Each row is a point on a landscape with many valleys, with its height.
A ball rolls from a point to the lowest of its 2 nearest points, and stops where none of them is lower. Distance is the straight distance between rows; heights are no part of it.
lukul: [6,0,11,28,-16,-22,-9,3,-8,40,7,3,11,25,2,-3,-9,12,-21,27,42,-6,4]  height 788
Dilut: [3,-2,12,7,-7,10,27,-24,14,-3,-32,-33,-34,-5,20,-42,1,-20,20,-5,22,-18,7]  height 324
retak: [-6,-36,-9,30,-17,16,-38,18,18,8,2,8,-11,-16,-29,-2,0,-10,-9,7,-14,24,-5]  height 254
dabu: [25,-7,-7,-23,1,8,7,20,-18,11,-15,-4,4,20,15,-12,-17,-9,-11,17,15,-17,14]  height 443
dega: [-12,-8,11,4,-1,18,-15,4,-9,-13,-14,-9,11,-6,3,4,12,-9,-10,21,-12,-1,6]  height 243
lim: [-7,-6,17,33,-11,28,-16,-9,5,14,-15,-4,10,4,26,7,16,-11,0,17,-14,36,25]  height 271
mag: [2,2,2,-14,6,-24,-8,7,-1,-6,2,8,0,26,10,27,-19,25,-14,45,13,-2,-18]  height 357
gemiv: [6,15,-10,-44,-4,-3,-11,16,-8,-17,1,0,-22,-16,2,6,4,-17,16,-32,-9,-11,-5]  height 598
vod: [6,-6,5,26,-11,6,-12,-19,33,-2,-12,-1,-15,-10,-8,-5,21,-14,4,-15,16,5,16]  height 309
lor: [-20,-15,2,17,-26,4,-26,15,7,10,7,8,-3,6,-36,-4,-12,13,-18,11,1,16,2]  height 216
nuz: [25,-20,-30,-6,2,1,27,-4,0,2,2,-5,1,-5,-2,-45,-3,2,-12,-3,44,-23,-13]  height 377
sil: [0,11,-4,14,-9,-19,-10,-12,23,-14,5,16,5,-9,30,12,25,19,11,-35,-11,15,3]  height 511
pitip: [13,29,15,-10,-15,-4,6,0,-9,23,7,15,-35,24,10,-18,-19,15,-5,-1,40,0,12]  height 299
Ziv: [-8,1,-13,-15,-18,-20,2,16,12,27,27,14,21,29,29,36,-32,-3,19,0,-3,3,-3]  height 668
bosi: [-19,8,20,16,-19,5,1,-26,25,-13,-8,-14,16,-8,-36,-11,28,-20,12,-14,-42,1,-3]  height 430
fodul: [-4,-8,24,22,-8,-3,8,-28,18,-41,-12,-18,0,0,-14,-8,10,16,-29,8,-5,13,-9]  height 442
pogu: [18,-9,-10,-5,17,-9,14,-3,17,-22,-16,9,-24,13,45,-7,-2,25,12,-13,19,-15,5]  height 591
gaka: [-9,-37,-10,-8,20,16,24,6,18,-28,8,-22,-2,-6,-2,7,-26,-21,-7,16,-27,0,-7]  height 353
zevup: [-2,53,-13,-20,15,-12,-14,13,-50,-8,19,37,-8,-18,-6,19,4,6,18,-17,26,-2,-6]  height 115
nem: [11,4,1,28,-10,-6,-9,-13,24,3,-12,20,-19,-15,-26,-5,24,19,-2,-24,28,-6,3]  height 344
vezi: [12,-27,-1,9,-3,-21,1,-7,8,-1,12,-8,1,-28,12,-12,12,-4,-26,-11,8,-8,-7]  height 714
lub: [1,29,-3,-15,-16,0,-32,-7,20,-12,13,11,-30,-29,-37,7,6,-5,-5,-24,2,25,-8]  height 114
fel: [25,17,-3,2,21,-3,6,1,1,-5,-17,12,-27,18,43,-2,-2,5,15,11,18,-7,26]  height 603
tavep: [34,-6,-25,-21,1,-5,38,-25,32,0,7,-27,6,-2,12,-30,-4,-38,-20,4,-23,-1,-5]  height 455
Zur: [4,-35,-12,12,7,6,34,-20,-11,10,5,-39,-14,-14,40,-17,-17,-31,1,-1,-8,-9,3]  height 413
kefod: [-10,-4,-3,24,3,3,19,-29,-1,-5,-10,-13,27,12,-8,-11,10,-7,-1,-12,-26,14,18]  height 241
muku: [11,13,-2,-37,-3,-19,-23,1,15,-25,11,15,-43,-25,-22,6,-1,2,-12,-17,1,8,-16]  height 53
bavi: [-9,-16,18,14,2,11,2,22,-29,13,5,21,-7,11,45,21,-21,23,15,4,14,-2,7]  height 496
tasog: [-5,9,-15,-16,-8,-17,-7,33,3,6,23,27,1,9,20,23,-23,13,29,-13,1,-2,0]  height 656
Dato: [-21,-39,-16,4,20,0,13,19,-10,-18,-12,-11,6,7,-26,-2,-7,13,-9,-11,-10,-25,-4]  height 573
naz: [-8,46,9,19,2,-13,-14,-7,-11,-8,5,22,-34,1,-19,14,-9,35,9,-5,36,3,-1]  height 292
Nof: [20,-4,9,0,-13,-25,-2,-27,31,36,11,11,14,6,-28,-28,8,1,-32,-2,21,-3,2]  height 804
Fope: [-9,-23,2,-13,-4,2,-3,34,-9,-10,2,1,-19,7,-30,-2,-37,8,-11,20,14,-9,-17]  height 211
tasa: [-14,30,17,12,-10,-5,-4,-23,4,-22,-11,7,22,16,-19,15,19,37,-8,3,-9,15,-9]  height 479
fiket: [21,5,-6,-27,26,-9,34,-32,19,-9,1,-38,14,7,8,-21,-3,-31,-16,15,-40,-7,0]  height 446
fuv: [-5,22,0,-16,9,-13,-10,14,-15,-19,-7,8,-12,-20,-25,2,25,3,11,-29,1,-10,-7]  height 605
gika: [5,26,-9,21,12,3,-10,7,-17,4,-3,37,6,-7,10,9,29,16,47,-25,10,-13,3]  height 624
Siseb: [-9,25,-1,-14,-17,7,-10,12,4,-16,-1,9,-13,17,-24,3,-11,12,17,-8,-17,12,0]  height 844
Nopir: [1,-22,24,-26,8,-4,-18,7,-23,-2,11,-9,33,-23,-12,6,10,-33,-20,22,-33,-8,-9]  height 713
Lofin: [-24,-12,4,22,9,16,20,-11,-15,-10,8,-29,21,-15,18,21,-6,-1,-6,7,-41,13,-3]  height 184
geg: [-30,19,15,18,0,42,-2,7,-13,-15,-20,-22,-6,-16,-5,-2,16,-6,44,-19,-32,-9,-13]  height 343
vin: [-1,-16,-2,-44,9,-2,3,11,7,-27,-1,-4,4,9,30,26,-12,5,-9,16,-11,2,-2]  height 572
Kasu: [13,3,7,-5,-31,-20,-8,-18,46,25,16,12,-5,19,-27,-14,-1,8,-25,-12,15,11,-15]  height 811
mip: [-2,37,-7,-1,14,-6,-5,-6,-8,-23,-19,1,-24,-31,-34,0,31,-26,30,-41,6,-24,1]  height 581
Moki: [3,-14,7,11,10,6,37,-13,-13,7,-3,-32,7,-12,42,-11,2,-10,-2,-7,-12,0,18]  height 431
Tase: [0,-12,14,14,-11,-23,-25,15,-8,17,13,9,-20,-21,12,4,1,23,-12,-3,43,-6,-4]  height 767
bevu: [-6,-25,-19,8,18,-20,-3,18,-4,-10,12,9,13,-25,23,6,5,4,12,-21,-9,-16,-13]  height 660
kof: [8,24,-7,9,-27,18,-26,5,6,19,-4,10,12,-5,-25,-2,23,-33,19,-16,-25,17,12]  height 257
Nen: [10,4,4,17,-23,-30,-12,-8,12,50,8,19,16,23,-10,-1,10,-4,-12,5,24,-6,7]  height 795
Gemem: [-1,-7,-16,25,-18,9,-1,-2,18,20,-2,11,8,36,13,-5,-17,-15,8,17,-6,21,26]  height 514
Zusup: [15,-19,-18,8,6,-12,27,-18,13,28,35,-8,11,-11,43,-8,-22,-9,-23,-22,-17,28,5]  height 703
tude: [15,-35,-8,-41,22,19,37,11,9,-22,6,-24,11,-4,8,19,-38,-8,-26,29,-19,4,-23]  height 368
modu: [10,26,2,-8,-2,-4,-32,-3,2,4,-8,1,-28,-32,0,16,27,-32,-3,2,5,15,18]  height 676
toki: [-6,-6,22,2,1,25,-12,29,-39,3,-7,5,-9,-15,35,16,-2,5,17,3,12,-9,14]  height 480
Fozi: [17,-18,-3,1,-1,16,-25,6,-1,19,-17,-6,-39,-16,11,-6,1,-49,-2,17,19,2,19]  height 643
fakog: [-10,56,1,-9,6,-35,-8,3,-28,0,16,26,-3,2,-46,16,2,24,11,-5,14,-6,-19]  height 206
Tamob: [-9,24,12,6,-6,-3,-8,-11,12,-39,-4,-1,16,-17,23,20,35,18,11,-16,-18,17,-15]  height 485
vavus: [-19,-11,-7,15,-18,-3,-27,35,-8,10,9,5,-16,7,-43,7,-24,11,-5,20,18,-4,-16]  height 186
guku: [-12,32,15,14,-7,-18,-14,6,-12,-8,-3,14,-20,17,-42,22,-12,36,-9,30,26,-4,-11]  height 321
tuges: [1,-17,-22,24,11,7,0,15,-6,-4,-18,18,-13,13,-22,-15,-1,4,25,-5,8,-11,20]  height 326
fizi: [23,-24,-10,-53,17,9,10,10,26,-5,19,11,18,18,-9,-9,-30,-17,-17,42,-13,-1,-5]  height 388
Nito: [-27,5,14,8,-18,24,-7,-9,11,-2,-12,-18,-20,-9,7,-2,8,-10,41,-31,-32,8,-5]  height 382
ful: [-4,65,-23,-8,10,8,-18,13,-18,2,25,36,-4,-1,-2,21,3,7,29,-16,5,5,-21]  height 169
sozi: [-21,-25,-10,28,24,11,2,3,-3,-10,-14,-17,8,-18,-23,-4,27,-18,48,-14,-17,-33,3]  height 604
pob: [-8,-24,-16,-23,32,2,22,28,3,-24,-8,0,12,19,-15,4,-4,19,8,-7,-21,-18,-1]  height 564
noru: [3,8,3,15,16,-10,22,-29,28,-14,-35,-35,-30,-6,-7,-21,12,-21,24,-2,19,-31,4]  height 349
pez: [-11,30,9,-10,-23,27,-24,25,-9,9,8,13,0,1,27,24,5,7,19,-7,-16,23,-12]  height 465
gal: [0,9,4,-23,12,-10,-29,9,-21,-10,9,22,-3,3,-43,12,-9,7,-17,27,11,-1,-15]  height 374
dubim: [0,-2,11,21,-3,-9,13,-24,21,-10,-6,-12,7,11,1,-15,-2,22,-36,12,15,13,-9]  height 427
mebuk: [8,-23,-11,6,-13,-24,2,-11,20,43,29,4,6,7,40,3,-5,0,-23,-14,7,20,-4]  height 690
fugib: [23,-25,8,3,-12,-6,-18,-10,25,21,16,0,-16,-34,-1,-19,27,-17,-42,2,21,6,-12]  height 727
zofim: [1,-28,8,22,-7,2,3,10,-15,19,5,-5,-13,-12,29,-14,-15,21,-20,-2,47,-6,2]  height 776
Ginuz: [-18,-14,-15,21,18,0,16,-15,-7,-8,9,-14,28,2,-3,6,-6,-5,-4,-7,-45,14,2]  height 213
Bego: [-16,-3,2,3,-15,5,12,-13,28,-8,1,-20,-13,-16,25,2,7,-10,16,-32,-40,21,-5]  height 420
muban: [-14,-7,-1,6,-3,1,3,25,-33,42,18,12,38,17,10,20,-6,12,13,-8,-5,-10,9]  height 515
fibif: [24,26,5,-28,-4,-33,-18,-21,31,-16,14,10,-21,-14,-5,7,8,10,-20,-14,20,14,-6]  height 107
gilo: [4,51,15,-2,-12,10,-24,-10,-8,-4,-5,9,6,-17,-46,12,27,-8,-11,1,-1,16,9]  height 329
Zub: [12,19,7,1,1,11,-35,-4,-14,22,-12,-4,-36,-27,0,1,15,-56,12,8,4,9,28]  height 661
Zevut: [22,-8,-7,-45,7,-1,29,-1,-8,17,-2,-8,25,21,6,-25,-9,-20,-17,12,7,-20,7]  height 435
Dokig: [-8,-21,-18,21,0,19,21,2,10,14,5,10,25,23,-3,4,-38,-12,-1,5,-29,19,22]  height 531
fot: [-4,0,4,39,-5,12,-8,-14,13,6,-1,8,7,-5,48,18,16,10,11,21,-13,36,24]  height 304
Las: [9,0,-13,-26,13,-8,-7,18,-19,-7,-11,10,-35,-2,-1,-6,-14,11,-4,-3,38,-15,6]  height 256
malap: [2,7,8,13,19,13,-8,1,-33,11,-23,11,22,5,19,3,18,-5,7,11,13,-9,39]  height 505
lorit: [-18,8,17,4,4,-7,8,-28,18,-41,-3,-12,22,-3,-8,10,22,20,-8,1,-27,19,-13]  height 460
pil: [-2,-4,-9,-45,3,0,-5,23,0,-27,-2,6,-11,-7,8,23,-18,-13,13,-6,-20,-4,-10]  height 584
depet: [36,-13,-16,-20,24,-8,10,-18,15,-19,-2,-3,26,21,-3,-26,8,-13,-22,38,3,-19,4]  height 418
kurut: [-5,-2,9,15,1,-4,0,-25,15,-23,-31,-23,-21,-18,-41,-13,13,-20,2,-3,13,-27,8]  height 375
Nabor: [-9,-1,15,-1,21,2,40,-28,-9,-9,-10,-58,-2,2,34,0,-3,-14,-3,-6,-18,-8,2]  height 447
liruv: [-13,-12,11,-17,2,-14,23,-15,16,-22,-5,-37,0,-11,-11,-13,8,-14,-2,-12,-27,-10,-14]  height 421
kur: [-23,-20,15,14,6,4,15,-19,14,-23,-21,-39,-19,-11,-19,-12,3,-14,3,-4,-13,-10,-8]  height 400
vib: [-22,11,10,15,-3,7,11,-17,0,-18,-12,-8,35,-12,-30,-3,40,2,11,-22,-30,-10,-11]  height 404
lof: [-26,-16,10,13,-13,26,4,1,-5,-9,-1,-31,5,-6,11,14,-6,-6,-10,24,-32,26,7]  height 212
Suda: [20,-28,-20,-44,6,18,23,15,15,-15,-1,-9,-5,0,-7,-7,-39,-16,-11,31,3,-15,-5]  height 379
rafi: [-25,-32,-21,31,18,-3,1,-1,14,-10,-8,-23,-1,-24,0,0,16,-28,37,-23,-32,-16,-4]  height 623
Rufik: [-16,23,16,22,0,8,-12,3,-21,-19,-18,6,13,-5,-21,12,32,34,9,6,6,3,-5]  height 495
kub: [14,1,7,-2,-2,-27,-40,9,-1,36,14,19,-33,-18,5,22,2,12,-9,9,45,15,-8]  height 757
tesod: [-8,30,6,-21,-19,-23,-1,-2,14,-3,9,12,-2,20,-37,8,-9,33,6,-22,-4,10,-18]  height 837
diga: [10,48,0,3,-15,21,-42,2,-5,16,12,28,2,-16,-43,9,20,-24,2,1,-15,25,-7]  height 300
pum: [-13,20,0,-9,-30,2,-11,27,-20,38,16,21,35,27,2,14,-13,11,27,-14,-14,-4,-6]  height 501
Porol: [5,-19,-1,-14,10,-10,13,8,-1,-7,4,-12,12,19,-1,1,-16,33,-29,28,15,-12,-12]  height 369
kura: [9,0,-7,-9,-21,-3,13,-18,35,-6,4,5,-9,6,-36,-37,-5,-1,-17,-17,18,0,-16]  height 819
fif: [-6,-6,11,-8,-10,-10,23,-10,-15,20,21,-16,27,5,31,1,-13,17,-35,-15,1,11,-2]  height 736
nis: [-4,7,-2,54,-2,-3,-3,-6,-7,26,14,32,37,15,15,1,11,25,24,-16,3,-2,9]  height 548
Gava: [-8,5,5,34,-15,-11,-5,22,-22,37,12,25,19,11,14,12,-2,21,23,4,16,-13,0]  height 529
tek: [-12,49,-4,3,-8,23,-22,-5,-5,-8,12,14,-40,-36,-25,13,13,-7,20,-26,4,22,-7]  height 185
Masut: [-18,-8,-1,-36,10,1,9,17,7,-17,4,10,15,25,10,43,-27,24,9,25,-26,10,-7]  height 563
gur: [3,-34,-18,-7,8,26,43,-3,4,1,-3,-58,-13,-14,21,-20,-31,-31,5,18,0,-18,-11]  height 397
rabo: [-17,3,10,2,-17,6,-2,-16,12,0,15,-4,27,-15,-12,-6,14,-22,-2,-24,-49,25,-11]  height 461
Lelu: [11,8,-15,-22,-12,-13,39,-8,23,11,11,-7,8,36,33,-5,-31,15,-9,1,16,1,-8]  height 407
terir: [4,-5,7,-44,9,-2,28,-13,19,-34,4,-27,4,4,-1,-15,-11,-15,-14,2,-32,-6,-8]  height 434
vafu: [2,-18,-22,17,35,5,54,-1,-8,5,5,-3,22,38,23,15,-34,15,-1,16,-12,4,22]  height 366
Serul: [-7,4,-1,13,-1,17,0,5,7,-30,-29,3,-34,12,-17,-18,-13,23,7,5,13,10,1]  height 862
komam: [8,-26,-3,8,23,-6,9,5,-21,-4,-11,-15,15,6,6,-7,-3,14,-33,26,16,-11,-3]  height 378
Tusup: [9,6,-8,-24,-3,-13,16,6,13,6,9,3,-9,20,50,8,-28,24,-4,8,25,-1,-13]  height 417
mal: [-2,11,13,-13,-13,21,-4,1,-23,-2,-20,-10,-11,-2,9,-1,7,-19,8,-3,-13,0,18]  height 270
ligev: [21,-13,-20,11,6,-23,15,-4,11,0,-4,6,-4,3,-4,-22,-5,19,-11,-7,42,-27,-5]  height 365
tona: [-5,-38,-20,8,5,4,-8,10,29,-25,5,-9,-2,-16,-7,8,-4,-18,1,14,-34,2,-7]  height 331
Perog: [18,11,-4,-3,5,6,-24,7,-21,12,-10,12,25,5,19,14,14,-22,10,21,-2,4,30]  height 519
noron: [-13,7,10,4,-27,28,-21,-4,-4,36,14,4,31,-2,10,6,23,-11,-4,-12,-27,27,4]  height 507
zul: [-6,-17,9,-20,6,9,-12,38,-33,-7,-6,-6,-4,-14,17,23,-10,2,-9,13,14,-3,-5]  height 464
pitet: [1,-6,6,-14,14,-8,-27,16,-14,-7,3,22,26,1,-26,12,6,7,-10,29,-9,-12,-14]  height 390
beve: [34,-16,-28,-14,26,-13,14,-6,19,-2,5,15,31,30,7,-14,-12,-18,-19,22,-5,-3,8]  height 409
Bage: [17,-13,-4,15,3,10,-23,4,5,9,-10,13,-29,-5,10,-15,1,-6,-7,25,38,2,22]  height 629
Fuzib: [18,-30,-21,-29,-13,28,37,5,11,-4,0,-33,-4,-8,6,-14,-38,-30,-8,24,-6,-7,-8]  height 387
Ber: [-16,7,9,3,-14,-2,-36,19,-8,20,25,12,31,-12,11,34,5,17,-1,23,-4,9,-35]  height 426
Benap: [14,-23,-13,-1,-8,-3,7,-8,17,17,13,6,16,6,-11,-26,-6,-21,-19,0,-15,9,7]  height 484
logap: [-18,-31,-19,22,13,9,2,12,6,-13,2,1,3,-22,23,14,10,-8,32,-19,-25,-8,-4]  height 644
baga: [-17,15,25,7,-3,3,-8,17,-38,-3,-6,2,3,5,-4,14,6,45,-4,4,24,-6,-8]  height 510
Fati: [1,-23,-4,16,-12,-2,7,4,-11,29,13,-3,0,17,24,-5,-20,12,-15,19,30,-2,3]  height 782
gafug: [10,-5,12,42,6,3,7,-34,21,-2,-17,3,2,-4,16,-3,20,12,-22,17,28,14,12]  height 410
lovu: [-16,-4,18,3,2,-1,4,18,-28,-1,5,3,-10,20,26,25,-22,40,0,18,36,-12,-3]  height 509
Zete: [25,-8,-16,-29,11,-26,4,3,25,-1,16,18,22,36,-8,-8,-27,-6,-6,30,-1,-5,-10]  height 399
zesuz: [9,4,13,-35,9,-6,-23,8,-28,-2,-4,-9,12,-27,-9,4,25,-28,-3,4,-9,-21,3]  height 702
gida: [21,-29,-26,-16,6,-3,18,-18,43,0,26,-4,11,4,-6,-26,-20,-30,-20,11,-27,10,-1]  height 469
Ketid: [-26,16,3,31,-3,28,-6,2,1,-18,-16,-9,18,-9,-18,3,30,-8,36,-17,-39,-6,-26]  height 373
tiv: [3,11,-20,-4,18,-19,-19,29,-14,0,4,35,8,2,11,24,6,21,33,-17,8,-14,-3]  height 642
totad: [15,-25,-6,-5,-4,-23,0,-19,39,8,22,3,8,-16,20,-2,7,0,-16,-15,0,11,-9]  height 704
Relu: [15,-16,-12,-24,24,-17,14,-1,15,-33,-7,-3,-6,0,35,2,3,9,-7,9,8,-7,-8]  height 582
Kog: [7,-9,7,-17,-4,3,30,-9,-7,15,24,-28,27,8,6,-21,-26,9,-53,15,-3,17,-15]  height 735
gerak: [12,0,-12,-17,-5,-24,4,-5,30,-10,6,7,-9,21,-41,-29,-16,23,-14,-12,18,-17,-23]  height 824
Guv: [-4,-9,-3,29,8,-8,8,-8,3,-3,0,5,25,14,39,12,1,11,-1,8,-9,13,15]  height 335
Tuza: [10,-13,-15,-16,-14,10,41,-13,11,18,2,-19,3,1,13,-49,-16,8,-13,1,25,-11,-20]  height 389
ris: [0,-18,-7,29,0,-1,12,-24,16,-2,-23,-2,-1,1,-3,-17,11,-18,1,-2,-1,-8,16]  height 274
ralof: [-16,58,25,8,-12,33,-16,-14,-25,4,0,8,-41,-41,-9,3,25,-3,23,-29,3,23,0]  height 246
Per: [-14,-10,9,21,2,2,28,-25,10,-1,21,-36,-8,-22,25,1,-7,-13,-7,-32,-41,26,-6]  height 450
dunu: [-19,-3,-1,27,-19,25,-12,-8,15,24,16,1,40,-14,2,10,24,-13,-1,-11,-48,30,-16]  height 487
riger: [-22,41,30,7,-12,30,-8,4,-32,-7,-15,-17,-27,-27,-2,-3,22,-4,35,-23,-9,0,-11]  height 303
Dobun: [-12,31,1,-17,11,9,-1,7,-21,-27,-27,-2,-16,26,-36,0,3,12,9,-6,-12,-3,6]  height 851
duz: [0,15,7,10,-3,-23,-23,6,3,-5,-2,10,-2,23,-7,13,-12,20,-10,31,18,13,5]  height 342
Bame: [6,-1,9,47,-2,13,1,-6,-3,18,-4,24,13,-16,22,-14,25,8,23,-27,1,-6,20]  height 574
Buref: [-2,-4,-1,22,7,10,-10,9,-27,-7,-18,4,-27,-13,-26,-12,8,-4,20,-11,19,-22,12]  height 296
zuza: [15,-18,-18,5,-15,10,-3,-2,17,32,-2,12,5,28,0,-31,-11,-22,-3,5,3,12,23]  height 499
mufo: [-6,4,-6,12,16,-4,23,-8,3,-11,-3,1,21,39,21,19,-12,27,2,15,-10,8,8]  height 351
pusog: [20,2,-16,-34,-4,-6,39,-16,20,-3,15,-19,14,15,18,-28,-19,13,-15,2,12,1,-17]  height 398
zogil: [-10,2,9,3,-23,6,-30,15,-11,3,11,18,7,-7,23,27,3,15,0,9,-5,22,-10]  height 445
Sebit: [23,8,5,-27,-2,-18,-38,14,0,32,19,16,-38,-17,-4,2,1,-4,-29,6,28,24,-2]  height 748
rere: [5,-10,-10,7,-13,-27,9,-6,14,41,29,5,21,21,36,24,-24,5,-8,4,-17,20,9]  height 679
Gozav: [-19,-17,-16,4,-5,18,6,24,-9,5,-7,15,15,25,-16,11,-21,2,15,5,-24,-2,15]  height 544
Tebem: [19,-19,-30,-10,37,6,64,0,7,2,16,-8,22,26,12,27,-51,1,-7,12,-12,4,-5]  height 376
sato: [-7,46,3,-3,-22,19,-21,25,-13,17,8,27,18,24,25,25,-6,-1,41,-7,-18,11,-17]  height 482
fufes: [-13,-34,-3,15,-11,13,-26,8,11,-12,-2,-11,-21,-32,-15,6,3,-18,7,1,-18,1,-7]  height 297
fuz: [18,24,-11,-9,8,-12,13,0,-14,-1,-13,12,-36,19,2,-17,-16,22,7,-8,54,-18,8]  height 276
Geni: [0,-24,1,-12,-3,3,23,0,-1,1,24,-10,20,9,-18,-15,-41,-5,-46,19,-16,16,-10]  height 730
luf: [-12,2,-2,-22,-4,-4,1,24,-20,-7,1,1,-32,9,-20,-6,-35,22,5,-12,26,-16,1]  height 235
topo: [-8,-34,20,-25,-12,0,1,9,-12,16,16,-9,24,-6,-14,-5,-22,-22,-29,20,-26,2,-2]  height 723
Vol: [-4,1,12,-15,14,2,37,-14,-4,-15,-15,-24,3,22,8,-18,11,15,-13,3,-3,-11,10]  height 468
Kefa: [6,9,-5,33,6,-4,-9,-5,4,4,-6,29,6,-14,16,-9,38,-8,45,-33,-7,-17,17]  height 599
dar: [1,26,8,2,5,-9,-7,-24,3,-7,-14,-9,-15,-33,-7,10,30,-26,28,-37,-4,-22,11]  height 556
mek: [31,6,-9,-13,18,-10,24,-22,6,0,-14,-10,26,8,-9,-29,10,-19,-18,15,16,-24,3]  height 425
bedi: [-14,-25,-10,-24,20,13,23,26,-5,-5,-6,5,25,29,-5,31,-18,3,1,15,-28,4,6]  height 555
Nik: [19,-14,0,-13,-12,-5,-26,9,14,19,10,6,-33,-31,-15,-7,6,-21,-23,-6,26,9,-3]  height 738
Nez: [-4,44,-8,-29,8,-30,-25,13,-32,7,27,36,2,-2,-27,24,1,3,9,-2,9,-20,-15]  height 168
gib: [-10,-20,10,27,-9,30,-10,-3,6,11,5,-15,10,-1,14,12,-1,-14,-23,32,-24,48,21]  height 242
gub: [-5,13,28,-16,5,9,32,-33,-6,-18,-20,-42,3,17,17,-14,21,-12,-6,5,-16,-5,10]  height 458
zolaf: [21,18,4,11,14,4,-14,-4,-18,-5,-19,15,-39,-4,24,-4,8,-6,3,8,39,0,32]  height 616
nak: [-12,-3,22,12,16,17,25,-9,-24,-15,-33,-22,7,16,19,-15,10,24,-7,6,18,-5,15]  height 478
Taza: [6,27,11,6,-3,-2,-31,-13,13,10,1,-1,-5,-33,8,6,41,-24,27,-40,-4,2,3]  height 524
bogu: [-4,11,-9,-17,-13,-39,4,4,13,0,14,19,-20,31,-44,-1,-21,28,3,-8,14,-14,-25]  height 830
Raz: [-5,15,12,0,-11,8,-9,-8,16,3,0,1,22,-28,5,6,39,-21,19,-30,-30,8,-11]  height 491
musag: [9,26,10,-21,14,-5,-30,0,-16,-8,-9,12,-6,-5,-45,4,11,-9,-8,11,4,6,12]  height 354
Bef: [-6,12,10,26,-24,36,-17,6,-13,25,-19,0,-13,-7,-15,-10,11,-29,35,-15,-12,11,21]  height 208
mam: [-3,15,-4,17,-7,-16,-12,-1,10,-7,3,21,-28,0,-19,1,-3,26,16,-21,22,-4,-6]  height 325
kiz: [27,12,-4,-18,-16,-11,-5,3,-1,27,5,6,-23,12,-15,-25,-15,4,-16,2,38,2,-1]  height 317
Tegat: [-17,54,-8,20,26,-9,-18,2,-26,-9,9,36,-14,-1,-34,25,12,25,27,-2,29,-5,-7]  height 251
Kuf: [-7,10,28,14,17,10,2,-10,-28,-7,-35,2,0,12,30,-3,23,10,12,8,9,-14,27]  height 492
vifu: [-16,-29,-19,12,16,0,-5,16,-10,-20,-18,-2,16,-1,-44,-1,12,-7,22,-5,-23,-25,-2]  height 585
godad: [-12,0,8,19,-1,12,-10,14,-27,20,-23,-9,-3,-14,-19,-15,14,-26,29,-18,-4,-27,21]  height 258
rapag: [-6,-10,17,-2,-15,-10,1,-9,-14,14,16,-6,19,-18,1,-6,14,10,-20,-22,5,2,-2]  height 726
fonal: [-10,20,1,-5,18,13,6,14,-19,-31,-21,1,-31,21,-10,1,0,36,20,-2,1,-4,6]  height 856
tema: [18,6,13,-30,0,-16,-24,-7,0,-4,-7,-3,-11,-31,-7,-7,23,-32,-10,-2,2,-11,10]  height 691
biko: [-4,-1,17,-2,-12,13,11,-4,-7,8,-19,-26,-23,-12,14,-18,2,-20,7,-14,12,-10,11]  height 298
ton: [14,-21,6,-37,-1,-3,-5,24,-24,14,1,-11,-3,-3,17,-11,-19,-4,-24,11,19,-15,1]  height 452
Dafi: [-15,-4,19,-17,-6,-7,-22,15,-16,-7,24,9,36,-4,-12,19,0,21,-15,19,-17,6,-37]  height 408
nadu: [-1,-13,-20,18,17,-15,12,6,3,-9,-16,11,-11,30,-6,-8,-5,30,15,-9,24,-29,9]  height 347
nim: [9,-23,9,38,7,5,-4,-8,-6,-13,-20,-10,1,-6,-5,-8,12,16,-25,35,29,-3,12]  height 391

Where does a ball stop that starts at each point below?
Kefa -> Bef
bavi -> Suda
sozi -> Lofin
kur -> Lofin
Dobun -> Bef
Tebem -> Lofin
Masut -> Lofin
lukul -> Bef
malap -> Suda
fif -> Bef

Call two points neighbours if one is among the 2 nearest of the other. Go from one point of each pair to the other, from neighbour to neighbour, staying as low as possible. Name the highest point that can't be avoided.
zevup and vavus -> Tebem
vavus and muku -> Per
Lofin and zevup -> nem
